Points, in no order, along strands that fork, close into loops and pass close to each other.
In the rows, 128 means zero.
Points whose rows are less than 125 apart are linked; no others are. Some points are linked to none.
j522: [204 159 102 136 148 151 125 101  87 143 148 140 183  93  98 135  82  82
  81  82 158 128 151 117 124 138 160 149  81 148 130 156 130 155 133 156
 144 135]
j810: [141  98 138  91  67 163 114  73 140 153  76 122 105 144 174 157 129 141
 167 134 123 143 165 161 151 165 116 160 162 103  89 109 114 110 117 127
 109 119]
j926: [155 128  81 143 149 144 156 181 124 123 160 161 174  73 135 115  98 122
 106 113 145 117  58  91 133 122 108 124 110  96 115 179  73 138 139 112
  71 141]
j273: [180 116 168 114 118 126 140 103 152 109 144 148 204 134 116 120 141  85
 111 156 107 118 133 134 135  87 120  71 118 124 191 160 111 143  84 132
 159 114]
j319: [ 67 158 130 124 102 133 137 156 147 182 130 110 153 163 144 122 116 119
 125 168 144 110 107 139 138 101 203 110 140  76  92  93 155 176 111  85
 164 168]
j435: [ 96 124  89 145 159 145 133 103 124 134 123  84 101  91 145 153  88 129
 131 133 117 127 146 154 115 131 102 182  97  95  73 105 174 150 134 120
 103 112]
j733: [ 92 144 117 143 141 132 121 122 141 140 187 109 159 144 121 118 172 118
 128 120 169  91 128 123 130 118 165 133 140 131 126  65 169 154 140 122
 177 145]
j829: [ 76  96 130 147 166 141  88 143 191 112 128 155  64 116 177 122 126 142
 177 124 110 131  96  94 112 127 123 131 181  85 122 155  75  86 157 129
  32 110]
j24: [174 138  95 121 118 113 167 140  56  92 158 136 135 110  90 111 137 140
 104 121 165 102 136 128 115 135  83 173  86 153 138 149 163 104 141 112
 197 103]
j51: [116 124 162  99  87 136 113 114 162 138  98 129 157 135 148 126 124 134
 144 157  80 140 131 127 167  90 154 106 152  86 125 148 102 157  92 122
 140 132]
j613: [149 133  84 154 122 124 169  90  90 124 132 141  85 148 130 168 133 121
 128 101 171 135 111 152 111 233  98 198 101 143  97  88 162  82 181 147
 107 100]
j989: [131 115  96 141  92 138 130 123 125 194 132 153 148 127 154 157 116 100
 131  97 157 136 123 131 132 214 153 163 154 121  74 101 107 109 148 121
  74 123]
j581: [ 97 104 186  96 105  73 135 161  86 127 113  68  73 159 143 144 121 142
 162 151  97 125 179 183 166  76  25 125 117 169 153 124 172 129  90  73
 139 120]
j264: [171 112 133  96  87 135 156 124  75 122  94 145 109 172 112 148 151 155
 112 121 119 129 124 171 120 205  97 168 124 164  89 105 166  77 140 117
 154 115]
j730: [121 104 139  86  78 156 130 107 131 134  79 100  84 131 177 155 146 146
 153 150 128 145 148 172 149 154  76 165 118  98  71  92 122 114 117  93
 124 135]
j148: [120 125 123  96 107 139 135 151 141 144 115 112 143 102 162 116 116 136
 119 176 114 131 119 147 152  88 133 122 112  82  86 149 151 157 100  65
 147 145]
j662: [ 62 132 120 142 149 141 130 182 164 151 168 134 106 128 130  81 161 120
 128 155 163 102 105 123 127  77 164 109 118 110  93  80 149 163 163  60
 141 167]
j890: [ 75 135 163 104 121 126 130 161 167 140 109 143 113 109 157 104 139 139
 129 180  97 131  99 145 146  49 135 109 119  70  96 159 133 147 100  49
 133 150]
j637: [ 73 177 167 109  94 115 136 166 166 166 116 121 123 153 129 104 163 124
 128 187 125 135 119 153 170  86 218  95 138  72  85 110 149 179  96  62
 171 164]
j502: [147 110 101 143 137 102 151  97 103  71 147 130 127 135  83  93 145 121
 164 110 167 127 107  97 137 115  93 117 136 163 189 158 119  94 137 155
 162 147]
j658: [177 127 110 148 106 110 164 113  98  69 132 181 136 121  93 106 151 134
 162 113 189 171  75  83 117 174  87 108 161 123 185 170  72  87 136 157
 153 130]
j797: [ 52 145 148 135 141 133 128 169 172 143 138 151  62 107 137  88 162 140
 143 152 127 113 106 140 134  80 124 124 117  95  70  88 146 140 147  60
 104 155]
j956: [147 149 142 122 105 135 125  88 100 131 130  87 158 130 104 134 103 109
  96 144 114 107 181 156 129 104 129 148 108 128 135 119 185 162 101 130
 206 113]
j256: [111 138  74 170 167 103 160 110 100 105 181 110  96 160  98 134 162 146
 142 101 182 125 126 108 103 158 131 150 111 193 146  87 162 103 211 157
 143 128]
j5: [111 119 110 132 139 129 106  92 121 115 133 120 105 129 135 127 116 130
 154  98 124 134 136 122 122 156 108 152 117 136 117 138 132 101 140 150
  59 127]
j768: [123 125 135 151 129  96 108 128 156 150 114 134 129 186 148 144 162 146
 130 118 114 163 135 137 101 193 180 110 165 203 132  93 145  90 142 168
  59 122]
j158: [126 143  95 170 182  98 160 156 101 117 187 126 135 130 104 134 151 126
 119  83 183 130  97  94 106 172 156 146 119 216 139  91 135 101 183 154
 103 141]
j489: [210 117 101 127 108 142 143 129 105 130 129 168 193  92 115 115  99 110
  91 113 151 131 107 108 140 153 124 132 118 108 119 176  77 130 125 144
 101 129]
j80: [102 119 154 109 119 105 135 127 141 131 132 128  97 170 133 112 174 159
 132 123 117 139 137 156 114 152 117 116 132 197 110  81 201 110 145 124
 128 142]
j82: [ 81 118 157 138 155 131 105 116 142 104  83 100  77 133 156 174  92 164
 144 144  72 157 167 151 121 110 133 177 129 123 125 154 136  95  95 138
  48 121]
j619: [109 119 187  97  83 113 114  99 146 125 101  97 128 144 148 134 126 132
 158 160  84 138 172 149 179  77 110 106 139 106 143 135 127 135  79 114
 150 143]
j940: [174 119 104 123 144 144 118 145 116 123 117 156 164  75 134 127  81 128
  94 111 107 135 109  91 140 130 106 126 111 108 116 185  91 123 120 137
  71 119]
j268: [158 137 191  75  56 138 115 135 144 176  71 139 117 132 145 137 195 150
 102 140 115 140 147 187 140 154 137 125 149 124  81 105 133 133 108  82
 150 124]
j23: [ 48 146 145 154 222 135  94 110 131 110 128  93  92 164 106 144 120 139
 143 113 107 102 174 106 118  88 189 124 116 157 186  86 171 126 135 185
 146 118]
j980: [175 117 159 117  69 138 110 117 159 149 111 148 188 134 146 128 147 117
 126 146 110 130 122 116 138 112 162  88 164  93 150 142  88 156 109 133
 149 119]
j992: [124 144  94 136 150 155 128 119 121 136 170 103 155 116 111 129  72 108
 109 146 137  93 179 114 104  66 152 139  80  93 141 150 154 206 116 108
 203 131]
j523: [182 148  95 124 151 141 130 118  78 131 183 111 174  86  94 123  90 117
  68 116 147 103 159 123 115 107 131 146  63 145 140 170 138 158 135 128
 182 120]
j211: [107 106 132 120 135 152  86 118 150 140  82 123 119 100 172 156  78 145
 145 140  65 150 130 117 148 103 143 152 164  94 108 186  76 127 101 130
  58 106]
j468: [187 139 110 149 186 117 169 118  91  69 199 140 172 100  78 107 129 105
 115 124 189 117 102  87 127  95 103 107  88 150 188 193  90 131 140 135
 176 132]
j612: [146 134 109 132 112 141 135 148 124 167 149 132 198 111 139 131  93 107
  86 122 141 111 104 119 132 125 163 127 121 118  90 132 119 157 113 102
 119 154]
j166: [159 119 116 125 107 112 142 121 128  89 136 159 102 136 123 103 149 149
 171 104 167 159  96  99 124 184  89 122 157 142 162 152  81  82 160 162
  96 120]
j650: [182 133 173  75  45 140 129 133 127 156  89 153 170 144 142 137 168 121
  83 162 108 121 153 179 146 127 152 124 142 105 101 122 148 122  88  72
 185 111]
j106: [126 112 135  92 106 126 168 148 110 112 108  82  59 134 129 130 158 149
 130 145 150 105 159 201 121 142  37 169  96 119  85  80 184  98 127  57
 165 109]
j679: [ 84 101 165 108 108 107 129 130 107 115 105  57  65 149 131 182 120 155
 170 137  96 138 193 184 146 105  46 148 110 145 129 100 175 126  82 111
 132 142]
j209: [ 60 135 174 119 129 135 119 177 183 152 100 166  73 109 151 102 146 146
 149 169 103 124  88 131 138  86 147 106 143  75  75 137  98 146 131  69
  98 160]
j766: [146 131  70 160 153 122 152  82 101 131 118 120  72 113 121 167  86 120
 122 112 147 156 148 170  87 221 104 190  88 153 101 102 166  94 160 152
  76  95]
j140: [ 77 154 177 126 125 127 115 165 184 154 116 136 144 142 135 114 152 105
 126 166 109 126  92 106 169  92 212  71 149  83 136 103 102 152 106 120
 156 151]
j969: [ 90 132  98 156 160 131 125  93 150 132 117  99  75 113 163 170  98 132
 136 129 116 153 139 161 117 158 109 184 108 115  65  99 155 113 138 130
  47 108]
j299: [ 35 160 181 163 204 117 108 145 137 101 137  91  89 123 137 148 111 169
 122 139  79  95 161 118 131  59 131 151 101 126 154 134 196 143 126 134
 169  97]
j69: [145 129 139 136 115 136 107 156 173 158 129 162 149  94 156 113 149 142
  99 136 118 139  98  91 107 126 126  80 200  88 151 141  40 158 140 152
 109 116]
j267: [143  99  99 116 138  98 145 132  72  90 107  96  46 132 112 133  43 143
 161 106 105 154 167 146 123 139  48 151  73 179 147 156 145  86 141 157
  95 126]
j737: [137 108 141 156 170 162 108 132 178 111 116 157 182 133 117 148 128  80
 118 142 130 124  80  67 122  92 173  61 162  97 195 133  45 151  95 156
 135 145]
j262: [195 124 126 117 101 135 140 153 129 132 154 148 196 108 137 110 132 113
  79 150 140 113 108 140 132 116 137  91 106 111 108 140 121 139  96  95
 145 130]
j804: [154 116 118 155 167 149 119 148 166 110 139 160 188 131 121 122 171  87
 107 143 168 142  72  70 128 114 123  69 172 114 186 117  46 135 114 155
 145 153]
j862: [ 87 159  87 126 111 150 158 144 137 178 138 103 181 179 130 141  82 122
 126 163 162  97 114 140 107  92 199 116 124  75 119 127 147 195 110  79
 173 176]
j222: [133 128  98 135 134 126 125  85 115 120 151 133 138 145 114 126 128 124
 137  86 147 135 125 108 128 162 150 144 130 164 132 118 138 102 149 164
  94 136]
j518: [172 119 104 146 138  98 153  92  85  62 133 156 105 121  74 102 101 109
 184  90 169 156 128  95 128 144  92 126 120 175 201 189  98  86 147 168
 145 158]
j936: [ 45 139 180 136 146 130  94 145 176 141 100 131 111 138 149 137 144 138
 145 145  88 135 107 111 158 102 208  98 163  91 121 127 108 133 114 130
 112 145]
j966: [137 107 184 106  69 120 111 135 191 124 107 160 116 150 127  74 208  98
 146 186 138 123 128 136 137  98  99  52 178 102 174 118  91 130 102  93
 176 126]
j216: [212 104 148  66  70 135 150 126 104 125  93 162 143 147 119 119 154 139
 124 141 118 118 122 160 144 167  79 131 131 126 132 152 109  83 104 100
 172 101]
j74: [133 135 179 124 142 105 112 104 120 108 102 115 148 120 112 133  70 117
 110 138  58 123 168 126 154  49 130  96  92 143 183 176 141 137  82 149
 145 126]
j79: [163 129 158  94  71 125 131 112 117 129 114 114 162 143 131 120 132 123
 108 150 115 114 161 164 161 109 129 128 125 117 121 128 169 136  79  95
 181 118]
j312: [160 135 114 142 136 133 130  95  91 131 152 142 162 148  83 124 133 106
 117  80 160 119 127 111 119 158 157 146 133 194 148 117 148 120 153 166
 154 153]
j235: [141 130  54 141 120 133 169 154  87 123 170 142 134  88 137 130 117 125
 118  94 183 127  85 109 127 168 116 174  97 114  73 123 127 103 170 111
  94 123]
j143: [158 123 130  94 108 117 102 124 136 155  86 132 116 104 173 145 149 170
 133 125  96 160 133 132 134 171 114 139 153 134  94 146  87 113 132 125
  57 100]
j431: [ 81 118 115 113 112 136 132 141 159 119 145 150  78 124 147  83 166 128
 168 138 142 112  96 130 140 113 101 125 123 102  92  97 129 120 154  83
 108 152]
j92: [ 78 129 137 130 127 133  97 100 167 156 126 131 137 159 142 131 164 114
 164 120 132 127 125 123 149 152 187 119 167 131 122  71 141 130 133 149
 104 150]
j953: [176  84 142  68  52 148 109  97 144 157  79 131 109 125 166 142 145 149
 167 120 122 132 150 146 142 160  97 136 178  92 121 136  55 119 134 133
 127  95]
j678: [ 90 156 155 147 148 123  92  99 139 139 119 107 139 161 127 150 130 121
 135 111  98 148 138 123 127 145 209 126 148 153 135  90 161 134 114 174
  96 138]
j277: [131 135 136 147 138 161 147 145 166 160 130 139 212 156 130 158  63  71
 134 144 123 116  94  95 120  84 231  70 124  85 167 147  70 199 106 136
 144 164]
j358: [ 84 132 162 167 178 146 115 210 196 159  94 179 141 106 149 134 151  90
  83 164 140 117  70  68 117 104 187  47 189  83 174  99  30 148 122 136
 125 142]
j871: [121  81 117 122 106 107 108 104 164 104 106 143  92 174 124 107 182 135
 198 123 142 154 120 103 118 175  92  96 193 142 194 114  80  84 136 182
 115 134]
j438: [162 161  97 153 175 121 123 127  82 137 150 137 140 114  93 135  76  98
 100  61 139 147 140 114  93 168 166 157  91 185 138 139 153 129 146 174
  64 125]
j971: [111 115 122 154 165 123 111 155 171  91 127 163 116 127 124  96 168 130
 152 114 130 139  77  75 118 130 102  91 175 121 169 127  73  92 146 149
  82 125]
j451: [126 105 100 136 154 132 131  95 120  90 172 125 140 114  98  98 117 107
 157 131 156 100 140  99 138  89 107 128 111 129 166 142 115 128 129 137
 158 147]
j296: [151 127  82 154 120 139 156 190 142 132 166 178 159  90 136 101 131 112
 125 122 179 135  49  84 125 148 111 106 153  92 124 146  43 132 147 117
 103 158]
j482: [185 109  68 110  99 164 145 117  84 125 107 152 165  96 130 113 103 111
 122 122 160 126 102 119 154 164 105 157 108  95 104 160 106 102 133 113
 125 125]
j186: [126 106 103 118 108 139 123 164 155 211  83 151 144  99 188 162  95 141
 145 144 116 134 100 121 124 137 137 132 184  80  93 173  47 167 138 104
  70 116]
j480: [192 109 128 130 153 105 175 104 104  72 167 137 173 130  75 119 126  84
 121 138 155 123 128 120 130  93  96  77  96 176 218 197 107 128 122 145
 183 118]
j113: [172 139 113 144 145 111 109 121 118 132 136 156 151 124 110 127  99 116
 120  69 128 156 120 102 111 182 156 129 132 175 144 146 116 107 140 174
  67 120]
j726: [ 41 168 165 147 183 106 104 149 146 129 138  88 104 154 123 133 167 155
 128 137 110 105 128 126 132  95 172 113 122 142 130  67 194 150 133 140
 156 131]
j552: [115 133 133 131 161 158 115 104 118 133 149 117 167 114 129 132  69 102
 105 143 113 100 141 107 147  54 160 125  91  90 140 162 127 181 105 132
 156 146]
j397: [ 76 134 172 127 123  89 129 128 108 122 137  76 120 148 114 135 113 138
 141 153  79 107 194 154 149  58  85 130 107 143 155 123 187 148  93 115
 194 106]
j749: [100 131 166 109 105  74 139 165  96 124 144  83 106 159 136 116 139 133
 134 162 115 102 183 181 148  74  41 119 108 178 164 122 203 140 100  74
 181  94]
j441: [ 97 134  98 159 163  96 141 126 139 118 170 135 102 180 132 126 164 146
 145 116 156 147 119 135 101 176 141 130 127 195 139  74 179  97 184 159
  87 134]
j765: [ 63 151 105 157 151 139 133 165 139 152 196  97 141 133 138 116 153 129
 122 141 170  94 124 124 118  89 168 131 118 106 104  63 162 178 147  81
 180 146]
j698: [203 118 134  89  67 132 160 144 122 115 134 166 163 135 115 102 157 116
  94 152 143 108 115 150 152 137 107 117 120 107 124 152 119  94 107  78
 172 117]
j269: [164 115 122 110 108 107 112 123 143 117 125 162  87 117 147 108 163 168
 158 103 143 152 111 103  93 186  79 118 201 104 147 151  43  97 151 168
  81  84]
j879: [144 133  93 119 108 129 155 131  88 108 150  95 118 119 108 122 139 140
 101 123 156 100 157 157 108 142  73 178  97 122 108 108 180 122 139  98
 196  92]
j234: [181 105 137  80  97 111 104 126 161 155 112 142  78 113 159 114 164 158
 148 123 126 147 125 126  93 156 100 108 212  97 123 143  38 140 150 160
  79  79]
j366: [107 140 190 128 143 114 103 170 182 128 117 161 157 121 124  96 174 113
 104 168 109 119  95 108 140  86 154  50 141 112 154 127 116 140 105 127
 132 133]
j318: [ 40 164 167 150 148 115 114 122 143 144 111  79  87 141 149 180 135 134
 124 140  83 162 126 153 144 124 202 160 141  94  79 113 157 150  92 129
 102 128]
j270: [184 154 112 138 127 146 108  88  87 165 116 136 172 101 112 138  76  62
  79  60 126 143 165 123 123 168 166 153 114 149 118 129 132 141 125 170
 110 143]
j814: [107 120  90 110 118 159 155 149 123 150 113  97 119 114 153 116 117 130
 124 165 149 120 126 167 127 115 101 161 103  83  61 110 174 151 122  58
 149 141]
j282: [153 150  73 150 151 118 160 154  80 100 191 134 156  97 103 108 143 133
 115  90 194 104  85 103 123 139 126 156  97 153 111 123 127 117 170 124
 126 136]
j363: [109 146  99 140 138 144 135 152 114 165 158  98 177 106 133 148  80 118
  89 131 146 106 117 139 119 116 160 153 107 106  80 105 152 182 114  99
 151 140]
j57: [100 138 154 139 209 110 105 114 119 110 123 101 135 163  97 135 111 122
 123 115 100 113 152  89 123  79 204  96 112 176 206 100 170 155 118 171
 184 119]
j294: [ 74 138  79 125 120 139 153 165 150 160 141 113  96 116 144 112 143 133
 133 156 165 109 117 163 104 118 120 159 114  75  44  75 173 166 156  51
 137 144]
j342: [ 87  92 110 167 167  95 135 143 124  91 158  83  39 178 112 129  94 167
 153 130  89 150 179 154  96 128 106 134 104 203 154 110 189 122 173 166
 138 127]
j978: [132 100  86 119 127 165 102  89 131 164  64 116 134  98 166 147  62 118
 154 141 100 157 150 116 143 136 131 164 127  96  95 170  81 131 122 122
  59 125]
j821: [ 53 115 163 140 143 113 121 110 127 114 107  59  64 126 134 176 118 159
 166 138  89 133 174 174 152  85  92 160 112  96 106 102 167 144  88 128
 133 129]
j369: [ 70 145 189 131 142 107 110 108 121 113 118  71 109 156 106 135 107 129
 143 156  72 113 181 131 162  42 147 117 125 116 162 133 163 145  79 142
 177 121]
j573: [150 114 114 114 144 125 143 122  78 102  80  84  83  94 124 130  70 150
 128 125  95 138 164 145 126 123  46 151  74 154 131 143 151 107 117 134
 108 114]
j472: [ 70 143 133 141 110 142 119 129 149 180 141 116 143 149 157 140 128 118
 138 130 134 127 115 135 144 138 195 134 149  98  76  84 140 154 123 123
 120 162]
j37: [167 127 118 147  88 156 115 112 124 187 136 156 190 124 121 150 124  96
 117  72 144 123 134 116 136 197 178 149 170 148 107 105 109 123 142 156
 103 125]
j795: [143 110  54 123 117 162 156 126  87 145 130 119 133  99 135 128  98 116
 115 125 172 113 109 136 128 169 107 183 101  96  71 123 144 124 153 103
 119 129]
j330: [129 125 110 152 159 124 114 178 164 112 138 182 133 120 116  92 191 103
 130 128 178 141  61  64 109 139 108  78 176 123 162 105  51 123 145 131
 113 154]
j950: [149 111 151 115 115 115 116 126 142 117 119 149 162 160 103 106 195 122
 126 119 146 120 101 107 134 131 143  74 164 160 167 100 129 110 128 134
 163 141]
j205: [170 123 112 123 116 118 160 118  70 111 144 143 138 154  85 132 132 143
 114  95 144 117 121 129 113 174 114 160 113 188 142 137 175 106 152 148
 171 123]
j479: [145 147  69 150 189 111 126 127  80 117 136 120 108 106 108 142  72 133
  99  81 120 157 147 130  83 169 124 161  74 193 115 147 163 117 170 160
  64  99]
j705: [ 88 105 153 136 171 130  94 134 174  82 113 146 100 143 132 103 138 151
 161 134  89 118 104 100 124 100 104  97 157 131 169 146 105  81 126 150
  85 129]
j567: [106 130 120 144 196 152 108 100 122  98 166 121 144 104 113 112  92 115
 125 115 124  98 137  93 130  50 140 115  98 134 172 161 125 148 127 147
 162 141]
j951: [130 112 106 130 101 143 150  99 125 147 122 123  91 145 146 162 144 129
 124 122 152 127 128 177 121 212 103 190 116 118  62  76 167 100 155 131
 110 117]
j527: [147 118 117  95 106 103 155 137 101  89 138 125 125 111 127  97 119 141
 127 131 130 110 123 138 147  99  43 124  92 135 138 158 136 102 115  95
 136 108]
j437: [ 85 137 109 149 148 121 129  99 150 112 151 121  69 150 155 146 131 147
 154 127 112 145 133 159 113 149 101 157 111 144  98  99 162  96 156 131
  55 129]
j895: [123 127 154 131 153 141  98 127 136 100  94 135 118  97 139 137  88 147
 119 137  65 133 138 116 146  84 119 136 118 110 119 188 104 119  90 136
  79 112]
j507: [ 39 150 165 138 175 130 124 134 134  98 125  71  75 108 138 160 121 167
 126 152  73 128 140 154 138  61 125 158 118  97 103 127 184 149 102 105
 141 108]
j7: [136 143  67 170 179 105 151 128  93 114 137 101  71 116 117 151  92 152
 109 104 128 158 145 150  78 194  88 176  74 182 103 120 178 126 184 154
  96  86]
j629: [134 127 104 130  96 129 150 125 121 155 152 161 131 140 144 126 164 118
 145  98 176 119  97 130 122 210 126 163 139 138  90  97 108  87 169 136
  90 138]
j352: [118 146 184 133 123 113  98 169 187 151 100 163 124 106 155 108 170 150
 112 147  87 141  95 112 123 101 148  81 171 101 139 135  72 139 116 127
 112 120]
j481: [143 131 162 115  86 100 112 156 153 161  98 158 114 163 143 123 194 158
 123 115 124 164 115 141 112 200 156 104 163 191 121  91 142 105 154 143
 104 128]
j537: [116 146  90 139 143 165 114  88 112 148 145  80 139  94 109 135  70  99
 111 121 145 107 187 137 107 112 147 165  93 100 111 124 156 199 119 135
 188 134]
j643: [116 117 157 108 146 122 119 112  98 105 107 101 129  89 122 131  52 122
 114 144  72 105 176 146 164  51  83 122  73 120 158 177 136 130  74 135
 134 130]
j927: [171 119  98 120 106 143 109  81 116 115 114 151 133 104 119 108  86  94
 143  88 125 150 153 111 131 150 120 141 131 123 142 178  85 106 124 170
  87 131]
j653: [ 80 116 135 118 120 126 113 117 171 110 121 141  86 135 148  91 161 143
 176 130 111 118 112 113 147 110  89 107 144 131 122 116 115  95 130 129
  99 148]
j942: [124 142 133 131 101 126 126 148 136 148 153 157 133 132 127  93 187 126
 131 110 174 119  94 124 127 158 134 116 146 138 107  84 136 101 148 119
 118 152]
j889: [111 108 115 136 161 114 114 119 102  78 123 111  64 149 117 124  61 143
 159 111  80 142 169 141 105 125  95 143 101 181 151 162 147  95 128 169
  69 131]
j777: [ 95 146 151 135 165 124  96 113 124 103 121 106 118 107 135 144  91 150
 127 121  83 120 144 125 137  88 137 131 111 126 128 153 160 129  99 131
 102 130]
j177: [197 142 125 135  88 126 150 175 125 126 145 189 128 103 117  92 181 135
 106 129 183 156  68  97 106 179  84  88 176  85 143 151  33 122 143 142
 126 115]
j764: [125 113 188 117 133 112 130 118 136  98 133 132 170 130 133 121 107  94
 121 173  77  99 140 118 166  49 121  73 104 113 188 175 120 147  78 122
 165 121]
j996: [139 102 152  79  82 119 141 120 115 118  96 107  96 138 142 121 154 146
 136 140 136 126 149 175 147 133  67 149 119 122  91 104 147  97 108  82
 150 121]
j846: [ 42 161 192 136 137 123  93 144 165 139  96 108  72 141 165 168 152 150
 134 147  76 158 110 135 145 117 219 150 165 104  97 143 121 117 109 130
  79 128]
j668: [195 139 102 112 120 146 142 102  78 131 128 106 165  99  90 137  99 112
  73 129 133 112 179 147 117 120 111 152  85 132 133 147 164 138 120 124
 205 105]
j286: [112 117 115 166 167 103 126 160 149 130 146 149 117 185 133 119 152 142
 125 101 128 157 101 122 100 186 187 109 142 210 134  83 155  93 174 162
  46 132]
j906: [116 105 136 151 171 181 140 131 181 126 118 153 187 150 124 153  93  77
 145 158 125 113  84  73 125  65 199  60 140  77 196 156  63 184 110 135
 151 162]
j251: [105 153 119 132 126 151 144 137 138 176 138 122 210 152 136 143  62 101
 118 150 124 119 103 109 132  92 230 114 114  82 129 145 117 198 105 107
 164 164]
j721: [151 141 137  97  92 130 143 144 116 130 150 155 127 156 102  96 194 123
 113 126 166 101 108 156 121 157 128 129 136 159 101  96 181  98 141 100
 170 141]
j454: [207 127 141 118  83 125 124 152 153 161 140 171 139 121 134 113 188 139
  96 131 146 149 103  99  99 150  99  85 214  97 151 134  27 145 151 168
 134 101]
j606: [170 119 113 129 129 131 121  86 106  93 120 144 131 132  84 102  92 104
 137  80 129 155 145 101 115 142 122 122 126 175 191 182 107 106 130 186
 127 153]
j755: [177 131 146 145  99 130 100 127 137 172 112 154 192 138 130 148 134 125
 110  76 117 143 135 112 117 179 198 108 178 161 149 116  92 120 133 176
  89 106]
j825: [ 60 140  79 158 139 142 127 157 149 148 181  93 121 114 137 128 137 146
 134 135 169  93 134 147  98 128 124 161 117  83  72  63 179 179 163  91
 166 119]
j114: [ 75 112 177 117 100 121 118  89 136 123  85  74  86 148 155 167 125 143
 170 161  74 159 175 159 174  85 113 146 130  94 116 122 142 135  64 113
 131 144]
j533: [179  90 134  80  77 140 146 103  83 120  79 149 117 162 122 138 121 145
 142 121 111 129 155 158 151 185  79 160 121 145 123 131 130  72 127 126
 150 118]
j709: [177 128 142  81  80 132 145 143  93 137 123 167 135 167 109 127 182 137
  98 133 127 100 122 179 127 182 111 160 139 143  91 104 162  78 132  90
 190 123]
j124: [180 101 101 105  98 163 104  82 124 152  56 133 140  88 140 123  65  92
 143 121 102 159 179 123 147 130 109 145 115  93 130 183  86 124 118 151
 105 136]
j929: [106 140 123 126 146 121 132 117 113 114 136  95 116 108 141 139 117 150
 117 136 107 124 145 151 121 105  96 155  92 131 102 116 180 137 125 122
 128 116]
j405: [168 126 100 138 107 125 151 144 124  97 152 177 151 104 112  97 180 124
 136 123 185 138  55  92 126 161  90 109 147 102 143 150  64 103 145 121
 131 142]
j52: [218 118 152 134 138 135 158 107 128  92 171 155 211 133  85 132 135  61
  91 143 141 113 128 107 123  92 143  73 103 155 194 180 100 147 104 140
 174 130]
j915: [112 111 122 122 156 134 119 119  91  95  94  94  83  80 122 138  52 138
 142 128  85 117 177 135 147  65  48 149  77 120 129 167 123 113 105 127
  96 130]
j892: [135 135 188  87  54 116 110 138 155 162  96 163  89 144 143 124 204 151
 133 128 119 146 134 173 131 171 131 114 156 161  91  92 135 112 140 103
 121 137]
j147: [ 34 141 153 175 197 121 112 134 137 102 140  76  62 149 113 153 118 165
 152 138  87 111 188 127 104  89 135 133 111 153 158  98 194 138 144 155
 154 107]
j584: [178 147 104 149 182  87 178 155  73  63 190 141 163 110  84 110 142 138
 117 123 191 123  84  90 120 126 112 104 101 194 183 169 122 115 159 130
 180 121]
j120: [142 140  81 149 139 158 126 115 102 177 116  79 154  86 117 165  73 103
  84 137 136 110 158 143 112 147 160 166  99  95  76 115 166 200 112 118
 170 114]
j182: [145 159  93 159 179  99 176 159  80  92 191 129 145 118  93 120 168 150
 128  92 198 123  76  80 117 148 139 137 112 204 146 131 136 105 185 133
 152 132]
j724: [104 160 138 144 129 127 113 107 121 145 144  94 154 150 120 137 154 132
 107 104 131 119 135 130 120 132 189 131 134 157 122  65 183 150 130 145
 148 130]
j34: [201 148 170 126 104 121 105 136 139 148 106 150 215 135 108 137 146 128
  90 105 105 153 111 106 123 144 176  73 172 161 178 138 105 145 115 170
 131 111]
j394: [100 129 146 155 196 117  95 127 129  93 116 118  93 156 120 129  84 146
 149 119  78 145 148 132  95 112 154 127 127 176 156 147 144  92 122 166
  65 129]
j858: [217 124 163 102  61 129 115 124 142 142 102 160 187 131 130 139 152 135
 101 131 104 140 135 126 134 145 124  84 166 132 150 162 103 136 114 152
 141  98]
j340: [114 137  97 132 127 133 131 101 113 118 159 105 108 136 113 145 134 142
 127 110 148 120 136 146 103 155  96 169 102 155 107  98 190 131 158 139
 153 108]
j152: [156  91 136  64  73 135 119 132 160 153  94 150  76 104 171 107 167 159
 171 128 161 131 117 140 122 162  82 123 181  78  94 138  30 137 157 123
 103 104]

How many points has the smallest loop of links through each point below? Write none if it is on no loop.
j437 -> 11
j724 -> 20
j662 -> 9
j282 -> none

A piece is two or more points that can be reached from each other along the links. Count, over all rows, the pieces, the separate loops (a circle has one, a figure eight two, a Y none), the forks (points with three links) and the tips (points with one).
pieces -> 3
loops -> 3
forks -> 8
tips -> 8

A fork is a point with three links, a tip a point with one. Leave the first point through the second and follow the links. Name the first fork or tip that comes.
j522; j523 -> j182
j768; j481 -> j270
j552; j567 -> j929
j989; j37 -> j821

Name the points in between on the shortest way along the links from the first point to the second, in order.
j92; j705 -> j678 > j724 > j733 > j765 > j662 > j797 > j431 > j653
j810; j926 -> j953 > j152 > j234 > j269 > j166 > j658 > j405 > j296
j148; j251 -> j814 > j294 > j825 > j765 > j733 > j724 > j678 > j92 > j472 > j319 > j862
j518; j989 -> j502 > j451 > j567 > j552 > j992 > j537 > j120 > j363 > j612 > j262 > j698 > j216 > j533 > j264 > j709 > j721 > j942 > j629
j619; j264 -> j51 > j980 > j858 > j34 > j755 > j37 > j989 > j629 > j942 > j721 > j709
